A landscape with many valleys, sampled at points; each row gives a point and its height.
From any point a ball takes the steepest step (drop divided by distance) to one of its 2 nearest points. It stops when none of these is lower. Distance is the straight distance between rows; heights are no part of it.
vadel (h 43.1): [147 111 116 102 164 125 132 114  81 164 116  19  98 150 129 175 115  96
 133 146 182 168 123 116 113 119  84 128 128 104  93 124 180 153 138 187
 114  86 155 158 147 139 105 140  99  80  67  70]
vasi (h 26.3): [106 114 155 133 105 186 118 106 160 132  95 105 176 176 126 109 171  67
 148 141 182 109 152 171 121 134 129 164 160 140 142 162 195 139 100 101
  90 153 117 154  83 126 100 140 168 121  96 148]
vun (h 21.7): [110 151 153 142 101 157  94 142 193 175 171 154 140 130 125 103 144 135
  99 161 140  85 120 128  86 103 170 149 175 141 119  38  52 120 123 104
 141 145 111  94 102 136 137 135  99 137 198 142]
mafa (h 29.9): [147 107 157 105  94 172 109  73 135 192 122  83 180 154 115 127 187  70
 137  94 169 135 125 149  92 152 108 168 160 104 148 100 162 114 115  97
 117 149  85 173  85 126 113 148 135 135 151 148]
Tipuz (h 31.1): [180 131 141 135 114 123 121  84 137 151 161  92 155 119 118 190 155 169
 115  98 177 167 126 124 117 138 151 126 146 129 104 121 180 133 114 115
 104 111 106 159 129 126 143 141 127 164 119 105]
linem (h 42.2): [ 99 147 105 106 121 105 125 151 172  84 118 168 101  58 120 145  67 141
 121 184 139 158 125 130 158  78 143  68  96 135 108 172 141 108 118 160
 104 128 129 138 112 133 117 121  96 143  73 119]
gev (h 69.9): [102 102 168 113 147 134 182 125 110 162 137 123 149 166 118 105 143 125
  96 112 120 154 134 118  66  88  97 193 120 156 171  62 131 128  97 149
 149 124 114 128 138 139 111 203 154 155 131 161]
mabat (h 26.7): [ 94 102 148 155 169 123 162 119  84 124 116  98  60 117 136 126 144 116
 101 102  59 137  83 119 112 164 134 124  98 141 170 132 139 170 154 170
 121 141 125 164 162 129 145  95  96 145 128  99]
rebod (h 24.7): [136 152 123 183 153 160 105 168  96 104 111 103 147 161 115 130 104  97
 156 145  90 159 119 153 132 171 141 162  49 163 147 171 158 140 125 159
 123 118 129 142 146 123 150  70 174 140 111 163]
tuz (h 63.4): [134 141  63 101 109  71 126 148 188 169 103 161 153 124 143  73 141 188
 108 155 111 134 167 136 101  41 102 140 152 115 100 116  83 122 145 178
 167  90 141  83 120 153 166 167 174 140 109 129]
lil (h 22.4): [136 144  71 111 118 118  49 133 120 143 134  80 132 101 124 138  80 143
 114 160 131 166 134 113 132 136 149 108 117 113  86 184 175  80 122 118
 113  95 107 150  94 132 104 113 173 114 154 128]
zisu (h 15.0): [125 158 108 138 139 137 100 161 177 184 172 123 125 145 145  88 119 168
 129 163 128 107 114 132  76  68 160 170 155 143 114  73 111 106 112 135
 124  99 166  91 112 143 132 132 130 103 146 137]
bomoz (h 62.8): [166 112 127  97 133 132  93 116 154 134 139 162 169 131 113 178 111 126
 155 106 116 134  97 126 160 141  78 108 119  78 112 107 110 151 158 152
 140 133 123 122 105 104 116 113 136 158 171 135]
pipok (h 39.8): [ 85  78 128  74  70 138 137 100  91 146  89 100 131 173 131 101 126  97
 128 111 125 120 137 102 149 145  69 106 172  94  79 107  72 109 159 148
 177 106 119 104 119 158  75 193 118  86 178 104]
Sela (h 19.7): [125 154 129 148 131 168 109 123 108 104 144 126 100 145  86 167  97 167
 133 145 119 134 121 114 141 218 225  96 122 129  90 125 119 164 111 113
 138 125  93 135 173 141 115 143 102 161 160 138]
bakuz (h 46.7): [111 106 109  93 115 108 142 125  96 107 151 152  70  86 117 123  49 100
 131 145 116 135 111 110 135 162 146  77  83 127 155 126 154  93  81  86
 145 140  94 131 115  93 102 135 117  95 152 190]
lefed (h 45.2): [135 143 147 116 138 155 110 106  34 172  98  44  90 172 126 125 108  98
 101 165 165 172 126 111  99 101 128 158 131 118  94 143 181 154 135 150
  99  80 131 156 136 152  62 177 137  85 132 129]
luk (h 37.7): [141 108 114 136 163 159 148 161  80  91 132  89 170 146 166  92 163 107
 131  93 133  97 149 102 118 132  74 118 143 144 176 139 187 116  90  76
 124 143 170 142  74 122 112  96 165  96 183 104]
Gituf (h 34.9): [127 107 106 103 147 126 153 123 166 157 215 142 104  88 141 173 144 145
 110 117 141 143 124  91 142 102 123  88 175 142  89  95  92  87 108 103
 142 138 138 102 143 118 142  99  71 104 187 116]
Nafod (h 44.0): [ 98  59 162 109  97 145 135 103 126 126 103 107 140 165 118 110 172  95
 140  74 131  80 113 128 163 157  71 137 166  90 135  82  37 128 152 145
 192 142 102  91 112 121 103 160 100 101 157 108]
Para (h 23.5): [133 196 170 185 104 153 100 150 168 121 147 123 168 148 115 120 130  95
 149 116 168 176 128 173 107 106 120 201  93 145 142 113 120  86 165 125
  91 127 159 143 127 121 145  95 158 130 102 136]
zuge (h 68.5): [125 111 149 121 136 120 163 110 129 147 102 184 189 186 112 130 146 147
 128 159 135 128 167 108 113  95 108 178 117 139 127 107 156 153 100 116
 146 127 129 116 135 133  98 197 157 194 131 185]
vopok (h 15.2): [129 128 106 118 101 115 156 133  92 147 178 125 111 130 158  68 109 132
 114  93 109 132 157 108 111 128 137 129  95 175 130 144 121  34 117  74
 170 101 141 110 122 135 135 112 173  70 142 161]
Mene (h 55.4): [101 107 157 132 143  84 153 133 141 159 164 138  94  96 130  90 109 120
  98  76 112 132  94 159  80  87  76 148 105 113 194  58  69 107 151 148
 140 148 131 110 135 120 165 127 108 119 128 135]
Reb (h 13.1): [132 136 114 150  99 166 108 127  95 101  99 160 104 119 128 101 143 187
 128 153 100  33 109  84 137 176 160  75 194 100 123 134 103 184 134  93
 137 136 104 111 114 125 120 143  72 145 211 119]
gokop (h 75.1): [ 62 136 124 122 153 185  89 138 163 115 164  65 117 134 122 108 119 111
 105 152 151 157 133 153 109  90 208 172 144 153 123 144 149 111 127 161
  64 174 113 176 117 136 133  78 182 120 133 116]
nosom (h 32.7): [137  85 179 138 208 192 171 126 115 145 172 137 144 185 139 153 139 108
 168  97  91 149 113 121 119 141 139 179  85 156 108  70 107 164 148 156
 143 139 141 103 180 159 121 116 140 159 131 156]
vam (h 73.3): [ 59 163 108 173 132 160 130 172 137  57 142  97 138  97 117 139 154 141
 119 117 132 149 141 137 165 116 116 110 131 164 110 147 128  91 123 131
 106 135 144 141 130 148 161  71 147 149 145  79]
pez (h 70.1): [102 130  99 119 145 122 142 156 113 131 138  95 154 161 102 155 161 191
 124 124 117 132 143  88 114 146  98 108 145 140  85  87 112 133  78 167
 186  59 130  97 161 136 156 188 124 128 134 118]
Reg (h 14.3): [ 95 113 153 133 124 146 168 135 100 174 150 118 116  76 139  43 112 144
 103  92  94 180  90 121  77  80 128 158 112 185 177 103 150  81 144 140
  99 151 108 162 105 144 131  96 125 173 134 129]
Zilo (h 41.0): [108  99 157 134 123 139 159 121 103  94 125 170  89 120 117 106  99 150
 138 141 120 122 119 144 120 180 198 121  78 136 148 136 139 156  91 127
 116 137 117 120 164 133 116 167 120 129  68 169]
Retem (h 57.7): [127 113 154 122  55 133 140 123 161 109 111 193 143  75 127  80 131 154
 139 102 170  46 134 134 126 118 113  94 149 117 163 113 103 132 115  79
 120 175 105 119  84 130 119 168 127 138 140 104]
sof (h 44.1): [145  99 130  81 157 101 128 126  87 121 154 151 119  82 149 109  76  86
 132 144 136 130 116 122 138 104 104  94 112 133 175 139 199 114 105  95
  99 159 131 153  77 102  78 124 125  87 156 183]
baf (h 44.8): [ 97 101 150  98 178 111 169 101 182 143 161 164 106 108 174 127 149 129
  84 129 124  77 129 113 116  68 162 148 196 122 145  92  62 152 137 140
 126 203 124  95 159 141 143 133  89 137 117  95]
rer (h 32.5): [135 147 121 135 190 153 150 177 109 125 143 143 141 100 161 117 116 138
 125 152 110 146 120  92 133  95  94 118 121 178 129 179 204 133 125 119
  82 122 162 144 109 135 111  56 102 163 174 144]
gokig (h 71.2): [132 134 100 128 146 189 172 149 115 143 145  88 123 117 130 151 145 186
 162 110 121 161 116  87 126 136  70  86 106 155  64  93 133 113 114 165
 151  61 152 101 141 167 123 145 103 106 141  98]
Nibi (h 26.9): [151 147 134 143 114 115 144 119  81 139 109 123  90 151 125 183  95 154
 109 158 128 167 140  88 146 149 142 100 105 136  54 132 128 150 117 137
 147  68 135 122 184 131 128 148  84 114 102 116]
dori (h 24.0): [ 96 159 145 157 123 147 107 105 163 126 111 168 114 140 101 174 146  94
 115 181 128 127 126 121 151 177 198 134 155 136  85 160 116 141 129  92
 138 150 104 123 156 124 125 111  76 169 138 141]
Fefi (h 28.7): [113 128 165 108 112 143 144 121 185 155 194 187 120 100 121 169 155 148
 106 129 145 116 149 122 134 112 161 139 145 136  96  57  61 105 134 106
 157 145  95  71 165 132 140 130  90 130 156 139]
badus (h 33.9): [149  89  98 111 147 153 131 111 143 104 109  94 132 154 138 124 149 147
 181  94  98 122 128 136 155 133 123 119 130 118  87 155  95 164 162 214
 128 110 146 123 156 146 156 123 170 123  45  80]
som (h 18.5): [149 171 111 127 117 143  61 117 122 139 140  49 133 147 113 146  93  86
 131 138 131 182 117 161 113 162 168 135  89  99 101 152 160 117 173 147
 105 108  87 186 121  98 111 106 189 109 132 163]
gudu (h 28.9): [169 113 109 128  80 183  70 114 107  89 142  79 137 121 155 128 131 114
 184  71 140  97  78 131 144 203 168  81 138  75 137 151 143 151 141 100
 104 140  65 177  87 133  95 103 118 144 218  98]
gov (h 25.4): [112  99 105 117 128 158 120 128  88  94 127  86 123 133 153 150 137 119
 167 100 111  95 115  90 188 188 147  80 162  85 105 157 136 143 156 132
 121 140 107 142 109 128  88  98 113 112 211  79]
mup (h 31.9): [146 121 149 144 145 145 192 110  79 142 107 129  95 158 144 169 119 150
 145 118  99 175 135  96 125 161 133 135  65 154 100 158 145 149 152 152
 143  88 133 140 191 158 134 111 123 144  69 125]
guke (h 64.0): [189 137 136 130 163 128  64 156 121 127 121 145 162 155 120 124  98 102
 164 148 132  80  89 126 137 134  80 121 118  74 148 110 132 196 131 123
 107 121 155 116  94 101  82 119 143 107 194 163]
kubob (h 71.9): [139  73 133  92 140 165 136  70 109 168 175  62 109 122 187 130 139  43
 165  83 158 122  87 144 108 147 177 131 159 119 118 129 169 102 137  88
  81 174  89 147 112 106 103  81  97  60 118 123]
Todip (h 72.8): [112 111 116  85 122 157 149 124 178 113  86 174 184 142 121 183 186 110
 183 155 125 139 166 106 180 133  68 125 150 131  82 161 137 116 100 135
 137  94 120 101 103 138 114 166 118 153 125 128]
Nepa (h 47.2): [126 139 124 147 180  91  91 166 142 100 107 118 121  92 103 132 117  84
 122 137 143 135  98 169 131 115 104 126 105 116 184 125 182 149 102 152
  79 151 145 163 115  92 128 121 129 118  84 131]
vipo (h 67.5): [147  96 154  89 107  56 130  60  98 149  73 143 103 139 114 164 111 109
  93 111 134 108 134 105 150 153  85 117 142  48 139 119  91 177 181 151
 152 151 113 122 153 119 108 180 110 139 129 110]
Kema (h 30.5): [101  65 135 125 169 138 181 122 123 105 130 101 103 127 127 131 154 113
 137  63 108 136 103 142 148 141 119 117 114 116 145 123  97 156 153 186
 128 158 123 155 141 133 144  87 145 113  93  82]
Teki (h 50.7): [131  97 138  90 187 114 191 146  77 143 186 100  91  89 145 125  57 119
 110 107 109 194  80 109  98  70 123 132  67 150 172  67 161 101 113 158
 102 151 131 128 126 127 110 112 137 106 117 149]
Toted (h 27.9): [150 172 127 163 107 121 112 120 161 125 121 113 175 132 103 177 170 121
 127 107 176 169 129 162 102 140 118 153  99 142 134 115 165 124 121 122
  97 108 117 165 127 115 169 108 130 152  78 120]
Pibem (h 67.6): [165 122  97 134 110  99 153 140 148 112 109 203 184 143 110 124 189 181
 168 113  99  76 169 122 153 155  73 127 117 130 142 148  79 119 103  82
 190 114 125  52 135 111 174 160 167 156 142 164]
Mar (h 32.0): [196 150 111 127 109 156  81  98 141 143 167 103 147 102 138 177 141 121
 163  88 140 143 102 132 125 185 167 111 120  96 109 140 157 150 135  91
 103 120  64 155 123 107 126  85 129 156 188 137]
Dezib (h 66.0): [198 121 101 113 123  92  91  77 117 198 141  69 115 158 134 121 135  79
 120 119 120 101 115 143  83 171 133 142 144 106 124 129 136 155 152 122
 156 117 103 142 123 113 137 104 128  98 122 134]
zut (h 29.7): [105 125 162 171 200 198 145 186 142  96 182 150 138 172 120 119 100 119
 182 127 102 147 120 158 120 139 164 176  66 158 143  78 114 137 101 157
 138 136 150 100 173 132 134 129 163 136 123 169]
Fef (h 69.0): [151 140  92 157 158  98 137 189 104 108 126 160 145 155 133 126 162 197
 129 126  91  80 157 108 133 146  88 115 133 141 125  99  87 131  87 114
 210  92 150  58 164 118 181 144 127 121 163 143]
Luro (h 39.0): [ 70 119 144 133 122 156 123 110 116 130 127 130  79 153  82 123  79  81
 132 185 145 149 104 149 125 161 195 148 109 108 121 120 116 140  99 140
 107 142  77 143 139 125  81 165 103  86 100 198]
vuve (h 67.3): [164 173 100 149  84  54  92 128 136 178 118 148 113  87 101 126 110 179
  87 127 143 120 115 132  81 106 112  91 115 105 168  93 114 146 117 140
 154  96  98 109 130 122 190 143 126 143 123 136]
Todi (h 65.8): [157 186 102 169  92  35 100 136 145 120 105 178 158 110  86 148 162 181
  76 124 141 118 167 129 126 109 104 133 125 134 166 148 131 138 118 110
 145 118 116 127 136 105 212 138 142 198 122 136]
Dav (h 27.4): [111 158 140 206 173 156 117 192 112  73 146 176 132 144  94 127 118 117
 158 151  67 112 119 150 165 161 184 174  87 151 125 148 102 145 127 139
 141 145 156 114 168 123 145  90 153 140 121 162]
bofa (h 37.2): [170 114 105 112  81 144 135  92 127 138  76  56 125 154 151 119 163 139
 180  84 125 125 156 130 150 155 154 103 162 106  66 179 131 126 158 155
 124  97 170 150 123 157 124 127 143  93  53  51]
talu (h 19.6): [120 122  78  97 111 146 124 115  97 115 110 139 121  98 147 114 173 149
 147 140  81  89 134  73 155 176 126  70 185 132 110 190 148 141 111 120
 154 119  76 128 100 123 130 114 108 149 204 115]
Laku (h 73.0): [130 142 106  82 112  95 111 112 142 124  98 175 132 112 151 140 134 101
 125 143 103 118 144 106 167 121  72  79 183  93 102 187 126 119 174 112
 131 147 143 120  66  96 108  62 121 125 192 138]
zeko (h 3.2): [ 90 132 119 124 118 121 158 126  88 162 138 113 101 122 137  51 101 130
 115 115  63 171 116 129  65 106 127 161  81 177 152 145 143  52 135 119
 142 104 121 147 133 126 149 117 157 135 108 160]
senu (h 69.6): [ 70 114 112 134 117 109  91 152 193  50  67 164 167 155  89 164 166 130
 144 158 139 123 178 141 210 125 135 141 142 107 105 158  58 138 133 172
 179 115 136  86 139 139 146 161 127 162  96 108]
Fovef (h 70.2): [137 186 113 178  86 141  83 159 114  80 119 123 122  83 135 131  95  93
 133 129 122 135  84 173 167 181 149  99  87 129 143 192 148 105 127  74
 102 132 128 157 104  96 126  57 117  99 146 145]
Purud (h 65.9): [164 140  93 165 101 102  99 124 126 101  88 191 192 175 122 131 154 153
 135 171 139 102 200 124 151 148 118 148 135 154 123 170 142 136 105  75
 167 125 147 100 126 117 148 142 181 152 133 179]
Busi (h 48.8): [134 149 169 186 164 151 118 190 148 100  97 144 161 124 117 101 156  97
 160 131 136  99  91 166 115 129  67 146 111 129 187 131 150 167 125 132
  89 128 155 140  88 124 129 111 114 133 127 125]
Mukan (h 64.2): [143 115 160 109 100 152 112  96 113 133  98 114 147 140  88 154 122 160
 133 118 145 146 132  81 139 131  85 109 121  87 104  99 114 160 167 167
 125 105  79 156 129 155  97 148 143 171 167 100]
tobel (h 22.9): [106 137 145 137 115 183 102 131 149 120  99  81 154 184 119 127 115  86
 141 167 195 153 154 152 125  96 142 180 146 137 104 119 149 119 128 138
 101 122 151 153 120 162  84 178 136 105  75 120]
gapo (h 28.0): [116 189 128 168 145 113 101 152 182 133 115 171 117 148 124 151 125  99
 109 201 108 105 124 133 130 115 169 153 158 140 108 148 112 165 144 123
 130 133 156 103 138 100 162  68  73 151 110 152]
sul (h 58.4): [114 109 127 118 124 102 162 134 171 177 153 183 140 108 154  46 138 163
 104 107  86 111 132 143  58  56  99 163 135 146 183  59  94  97 140 145
 152 137 122  78 111 128 151 137 156 163 139 128]
susu (h 41.1): [126 118 117 101 160 168 123 157 102 127 143 138 149 136 170  46 117  85
 141 145 112 106 123 114 133 103  94 132 138 143 173 161 174 120 129  93
 103 147 151 124  64 122  63 111 152  70 179 165]
fifoz (h 37.1): [ 98 140 148 133 133 162 113 119 128 127 130 142  80 125 135 124  88  64
 140 172 152 136 100 159 143 137 199 145 124 122 112 150 146 139 124 120
  65 177 134 155 149 129 108 109  80  96  77 150]
gozo (h 61.1): [175 123 146  90 132  97 142  88 137 153 139 212 153 125 130 195 104 135
 133 150 105 149 137  96 159 109  86 109 118 106  98 128 134 153 163 109
 142 118 121 114 129 113 113  95 103 180 171 173]
Digu (h 71.3): [151 169  93 142 114  75  87 134 134 108 127 156 112  85 143 167 107  80
 139 132 122 122  89 148 177 147  92  77 136 121 125 170 135 105 144  73
  94 141 156 145  79  59 129  37  99 110 153 147]
Kitun (h 74.1): [ 70 142 142 168 133 156 149 171 114  65 153  81 125 138 144 103 114 136
  97  93 121 143 149 135 142  93 143 154 117 167 146 128 107  85 103 130
 113 125 177 146 150 149 142 107 154  90 127  80]
Gobor (h 71.0): [ 93 114 122 106  94 127 127 136 199  81  51 167 187 108 125 135 165 142
 156 134 161 101 192 135 180 108  74 108 168 111 118 183  99 130 138 146
 129 129 146 114  96 145 135 172 141 163 111  80]
beru (h 68.6): [142  96 145 112 105 100 125 107  87 131  56 104 105 167  81 128 130 126
 105 138 156  96 129 110 106 175 124 105 129  75 147 107 119 172 113 139
 165 119 115 124 145 123 104 214 100 101 113 138]
nupaz (h 53.1): [117 133 106 170 126  80 110 111  77  89 118  82  82 119 122 133 171 137
  97 100 102  62 126 136 126 198 183 101 183 110 156 150 105 129  91 106
 167 145 106 134 160 113 184 140 128 110 151 101]
dulod (h 68.8): [138 112 115  82 144  97 162 111 144 183 169  83 113 116 179 136 173 122
  96 115 171 109 137 129 102  69 122 127 188 136 115  95 146  96 113 115
 124 141 129 114 117 146 138 158 104  78 106  92]
Lodan (h 18.4): [102 127 141 172 123 154 134 172 100  72  86 215 121  91 105 103 114 215
 137 150 100  71 112  83 168 142 123  76 159 138 148 148 110 179 129 120
 134 141 133 115 133 161 123 178 105 183 179 113]
ruza (h 55.9): [138 117  88 102 139  37 117 108  96 121 109 106  90 104 116 111 134 212
  67 146 161  80 123 106 116 140 190  86 175  87 151 117 103 170 106 120
 163 159  98 115 145 124 156 196 158  99 113 100]
mil (h 75.7): [ 59 118 129  93 142 185  86 113 189 118 163  95 168 152  97 144 138 104
 127 158 143 139 141 124 137 109 169 172 170 118 106 105  95 124 128 142
 114 160  91 133 102 141 114 130 181 144 166 133]
tubo (h 74.9): [ 57 115 121 133 128 130 152 162 100  97 134  75 113 167 106 105 142 106
 122 136 115 141 153 160 119 151 151 146 106 160 122 138 105  70  85 134
 154 114 133 123 160 121 138 139 153  90  99 117]
revu (h 67.2): [182  92 101  67 146  80 134  67 103 204 182  88  91 128 162 141 151 135
 103  79 125  94 140 105  84 143 155 101 170 119 102 109 132 115 125 113
 160 110 117 125 120 119 138 129 132  89 139 134]
Lal (h 22.0): [172 124 115 108 132 126 128 123 137 156 145 126 112 159 184  86  88 157
 132 120 113 111 135 121 111  92 138 140 138 127  99 127 113 136 158 132
 120 134 174  93 124 163 116 117 155  96 113 120]
Sino (h 40.1): [167 115 128 102 170 111 146 118 184 167 196 181  97  87 178 146 116 161
 126 116 117  85  95 124 133  62 157  97 165 131 108  94  97 156 144 114
 110 167 146  91 129 111 138  85  84 115 145 127]
Riz (h 21.8): [159 157 110 172 137 108  79 147 105 126 147 102 116 141 122 159  90  61
 135 146 105 186 109 189 139 164 185 170  41 120 131 167 157 127 145 135
 110 119 122 158 153  73 150  73 179 107  83 177]
Lega (h 74.3): [ 94 139 146 128 136 176 122 136 150  93 182 120 134  71 144 128  99 139
 129 125 150 186 138 152 134 101 178 129 110 165 119 141 155  77 117 112
  68 149 105 165 118 143 118  79 145 154 130 101]
povug (h 70.5): [ 88  99 142  92 117 148 146  81 155 145 158 100 103 139 158 115 161  70
 128 117 163 109 140 151 130 121 167 153 184 129 123 125 117  90 125 104
 123 161 125 130 112 131  93 143  97  75 122 119]
Makug (h 36.2): [ 92 132 143 140 149 146 127 150 127 122  96 133 122  86 141 127  85 140
  95 147 138 151 119  99 126  83 102 128 137 138 154 143 187 148 146 161
  76 130 144 179 105 160  86 101 105 182 160  91]
Pel (h 65.7): [162  85 159 113 102  97 141  69  56 117  97 117 126 137 126 146 117 141
 113  91 136 113 166  79 159 138 115  98 143  73 124 147 147 153 190 120
 136 139 112 156 145 138  93 163 159 149 132  80]
nufe (h 57.3): [145 105 105 105 152  72 123  89 117 109 123 132 110 129 100 172 120 190
  81 151 146 127 162  98 139 120 184 114 142 102 105 130 111 170 121 134
 146 133 114 127 169 138 141 174 163 165 123 120]
Nevo (h 67.4): [151 147 157 138 137 141 141 152 132  98 102 197 184 157 120 123 153 132
 141 161 145  90 163  98 124 112 113 161 137 145 165 136 161 176  89  72
 123 123 155 107 113 110 121 141 131 189 164 189]
zoza (h 14.6): [134 119 127 117  95 177  78 112 151 142  88  99 133 148 110 141 102  65
 182 149 114 176  93 148 145 177 143 145 113  91  98 178 134 151 188 165
  99 115  75 171 105 116  98  90 122 153 117 154]
vivit (h 49.4): [ 90 114 123 134 124  92 134 109 149  79 122 147  67  73 112 118 158 139
  87  85  82  89 115 172 151 144 172 135 113 135 184 145  93 143 128 141
 139 203 129 136 152 128 181 111 139 136  67  83]
faf (h 67.1): [125 148 119 139 120 153 137 148 178 174  85 142 157 171  98 144 140 147
 156 154 131 150 146 136 106 146 106 159  90 124  95 110 103 147 120 186
 168  71 129  96 140 146 155 190 135 162  67 159]
Kofuf (h 72.4): [131 154 128 170 159 172 161 175 134  94 133  99 152  91 121 185 170 164
 154 105 122 149 110 116 144 157  74 105 114 179  96 142 151 137 108 166
 121  82 145 137 132 132 176  94 102 144 125  72]
Vutu (h 15.7): [139 142 135 148  79 154 101  99  80 140 126  84  88 152  98 129 124 208
 129 121 127 143 109  94 120 206 202  80 132 112  81 108 100 137 155 141
 145  83 110 141 193 170 107 184 118 127 151  91]
kap (h 47.5): [ 91 111 157 138 157 108 138 124 156  83 122 153 106 110 121 123 159 126
 119 127 127  76 128 168 139 114 173 155 163 109 154 105  69 170 126 136
 119 201 148  98 155 135 164 134 101 138  83  96]
lizev (h 33.4): [121  90 156  84 114 113 151  98  78 169 155 137 117 168 151 135  87  95
 106  92 111 147 145  90 160 121  75 113 137  84 110 108  70 102 177 117
 151 124 165 105 148 133  76 138 113  85 171 111]
molo (h 40.7): [146 117 140 100 113 117 134  87 107 146  88  32 129 169 136 199 169  87
 148 105 162 171 148 124 145 139  99 132 154 107  62 126 120 122 165 180
 133 104 171 146 164 134 135 125 110  99  47  61]
Vira (h 16.6): [113 168 175 147 106 181 143 131 195 109 137 149 189 158 142 135 120 119
 138 136 169 160 186 151 120  64 129 169 122 161 128 119 122  83 148 102
  99 123 165 144 115 175 109 145 160 141  93 118]
Taf (h 68.3): [130 171 101 170  79  90  73 143 140 116 116 136 103  53  89  88  91 152
 109 146 137 127  89 160 106 132 137  65  98 128 165 132 150 108  84 123
 109 118 104 145  97 106 155 130 102 109 104 138]
big (h 59.9): [142 167 138 149  56 113 114 127 183 103  92 206 157  80  92  82 139 145
 159 150 147  58 125 176 104 121 130  91 127 136 181 128  95 125  80  80
 113 158 103  95  92 126 156 161 120 168 119 173]
volaz (h 64.1): [159 170 143 159 112  65 108 124 151 121  94 211 134 118 101 117 137 131
 118 134 100 121 141 153 144 119 139 172  98 137 168 162 123 131 149  92
 141 135 129 134 139  97 163  94 149 188 110 168]
Riv (h 69.2): [134 211 114 181 108 121  76 184 159  89 139 124 120  61 105 131 121 144
 121 117 135 118  97 187 140 147 142 109 114 126 155 126 109  91 108 107
 100 133 159 131 120  96 182  76 113 112 123 124]
viku (h 65.5): [185 126  98 107 103 104 127 119 183 192  79 148 167 147 148  94 140 155
 151 148 133 158 154 126  95  83  76 149 115 127 101 122 136 144 151 163
 147  90 151 111 119 166 154 159 140 145  65 132]
Vup (h 39.3): [ 68 146 134 125 131 112 139 129 161 139  92 162 102  90 104 133 108 137
  92 178 138 151 134 111 111  89 135 121 132 131 138 158 134 130 113 165
 101 136 102 147 119 140 132 140 104 198 119 122]
Migum (h 68.4): [121 128 152 154  93 114 120 118 188 129  68 155 155 157  88 166 166 138
 153 125 151 128 153 149 159 146  87 150 115 107 102  90  42 140 144 157
 178  87 124  77 153 143 158 163 121 162  84 115]
dalo (h 58.9): [154 110 108 100 125  85 134  75 135 113 141 190 135 112 111 200 106 167
 112 127 127 158 158 102 168 136 134 127 100 114 115 147 140 148 126 123
 142 125  88 127 165 131 141 117 156 200 122 154]
sasaf (h 51.1): [152 155 142 161 117 126 164 182 139 137 107 161 157 127 151  62 119 125
 159 125 138 114 113 153 119 100  61 148  99 168 173 124 153 116 125  96
 110 116 180 116  96 121 127 126 116 112 117 145]
zire (h 54.5): [119 107  80 118 110  60 114  85  96  80 106  86  96 102 128 150 159 153
  83 107 148  60 150 105 147 143 152  72 216  86 151 162 130 144 114 110
 157 139 120 143 130 129 133 148 138  83 136  70]
danol (h 34.0): [141 120 143 113 145 163 147 118 129 129 124  89 174 153 121 112 199  91
 145  68 154 136 151 131  98 117  61 135 139 138 176 117 170  94  95 114
 120 119 118 156  63 109 137 140 160 125 163 120]
mun (h 46.9): [149  92 133  99 143 151 136 121  51 160 151  41  87 146 115 126  83 122
 138 143 164 195 112 118  85 150 166 125  92 128 122 104 172 128 108 150
 106 115 100 161 138 109  69 160 155  72 113 136]
gukop (h 51.6): [ 85 140 124 159 120  86 145 118 107  89 134 127  89  72 123 136 163 145
  73  88 105  91 119 134 143 181 171 112 149 160 166 147 105  97 110  83
 145 173 111 135 181 114 204  90  84 121 133  80]
Sabun (h 62.1): [191 152  98 140 102  79 122 134 157 124 132 225 158  94 137  96 133 151
 136 135 108  84 144 172 127 115 120 144 117 146 173 151 131 115  98  63
 126 159 134  92  96  89 175 108 154 143 109 198]
Radav (h 27.3): [131 134  77  92 139 143 133 122 119 149 163 130 128 120 162 143 121 125
 130 171  92 158 150  83 156 116 122 105 137 169  84 194 174 109 133 117
 130  85 122 122 119 145  98  94 145 140 160 145]
Vigi (h 61.2): [ 98 115 100 124 126  95 160 156 163 110 127 161 135 105 153  66 126 187
 121 126 115 105 166 126 118  65 126 149 133 148 146 128 107 102 114 136
 163 139 149  84 137 135 157 181 145 146 104 119]
sol (h 64.9): [199 112 132 126 161  98 104 132 109 145 115 107 128 165 130 104 150 110
 120 111 123  72 103 139 117 141  97 131 150  83 168 123 135 179 127 126
 114 145 148 125 116 116 132 132 143  90 150 121]
Deko (h 54.4): [160 123 143 134  79 149 148 154 147 127 114 207 158  68 152  51 122 160
 182 111 144  82 115 154 126  77  55  77 123 133 160 119 139 112 127  76
  95 130 184  98  71 142 110 149 119 110 132 131]
Defim (h 25.1): [124 104 164 118 124 139 185 121 103 148 162 130 127 165 171  73 118 134
 145  79  95 105 138 124 122 106  87 147 117 141 126 109  82  80 158 113
 149 137 164 114 125 160 114 115 138  76 134 123]
Bar (h 48.5): [156  77 142  76 169 137 187 114  67 173 205  88 106 118 149 148  80 110
 131 126 142 195 121 122  94 123 134 137  69 152 120  92 207  94 118 120
  99 131  84 144 131 104  82 121 148 102  93 175]
zomon (h 21.5): [126 131 132 124  97 142 128  97  94 170 143  86  83 118 141 161  97 145
  97 130 122 154 125  88 103 148 155 108 156 133  72 123 116 111 150 116
 135 102 138 143 165 149 100 120 107 108 136 103]
katu (h 53.0): [126  99 150 128 190  92 173 166 125 127 193 117 108  88 166  99  98 113
 115  74 112 161  70 162  92  68  71 122  81 135 205  64 135 104 137 149
 106 171 142 142 126  88 133  98 104 105 126 120]
Gab (h 36.3): [164 106 141 130 178 136 198 128  88 123 153 142 156 181 145 156 153 129
 139 112  83 147 150 106 135 139 119 149  79 158 124 158 147 124 140 136
 179 125 157 102 181 137 146 115 165 129 102 141]
vabi (h 21.9): [116  95 174 124 138 150 157  98  65 174 155  91  82 122 146  97 114 105
 115  91 107 173  81 118  97 132 138 138  94 149 152 117 147 122 156 144
 101 157  94 183 145 148 119  83 109 144 147 117]
kubup (h 74.4): [115 160 109  91 127 118 106 118 143 133  82 131 179 182  94 219 158  77
 120 170 139 162 169 110 169 134  61 141 174 100  63 137 126 112 129 105
 165  89 143  98 112 121 110 134  98 141 159 132]
zoti (h 45.0): [ 86 159 113 137 144  82 122 187 165  81  98 122 123  87 122 146  95 100
 103 160 162 171 126 144 144  73  69 114 104 140 144 140 145 105 128 187
 116 114 168 147 102 111 119 128 103 119  61  80]
popan (h 75.5): [102 130 113 156 105 117 107 142  70 108 142  46  76 148 116  86 124 115
 108 109 127  94 110 163 110 184 165 126 127 134 146 122 101  89  91 123
 171 116 129 138 152 112 147 160 146  45 117 119]
Bufud (h 31.5): [ 89 199 127 169 180 124 114 205 176 103 133 174 126 112 142 114  77 111
 115 194 103 156 106 151 126  85 160 173 107 171 122 129 148 145 122 147
  76 110 161 125 120 122 121  85  79 143 121 159]
dibi (h 69.4): [170 103 160 120 102 144 131 103 110 177  81 136 186 207 105 131 160 125
 138 143 168 102 143 108 109 144  93 141 130  98 126  81 138 184 132 140
 153  93 125 117 139 148 103 223 119 149 125 171]
fures (h 34.6): [109 169 137 142 150 129 110 172 148 105 138 131  85  94 158 108  45 103
 113 192 133 151 114 152 140  72 211 153 117 143 107 148 147 107 146 137
  49 148 175 146 137 132  88 103  85  96  67 115]

Where does a ball stop that starts at each point below?
bakuz => Vutu
gev => zeko
Todip => zeko
vadel => zeko
povug => zisu
sof => Vira
nufe => zisu
popan => zisu
Luro => Vutu
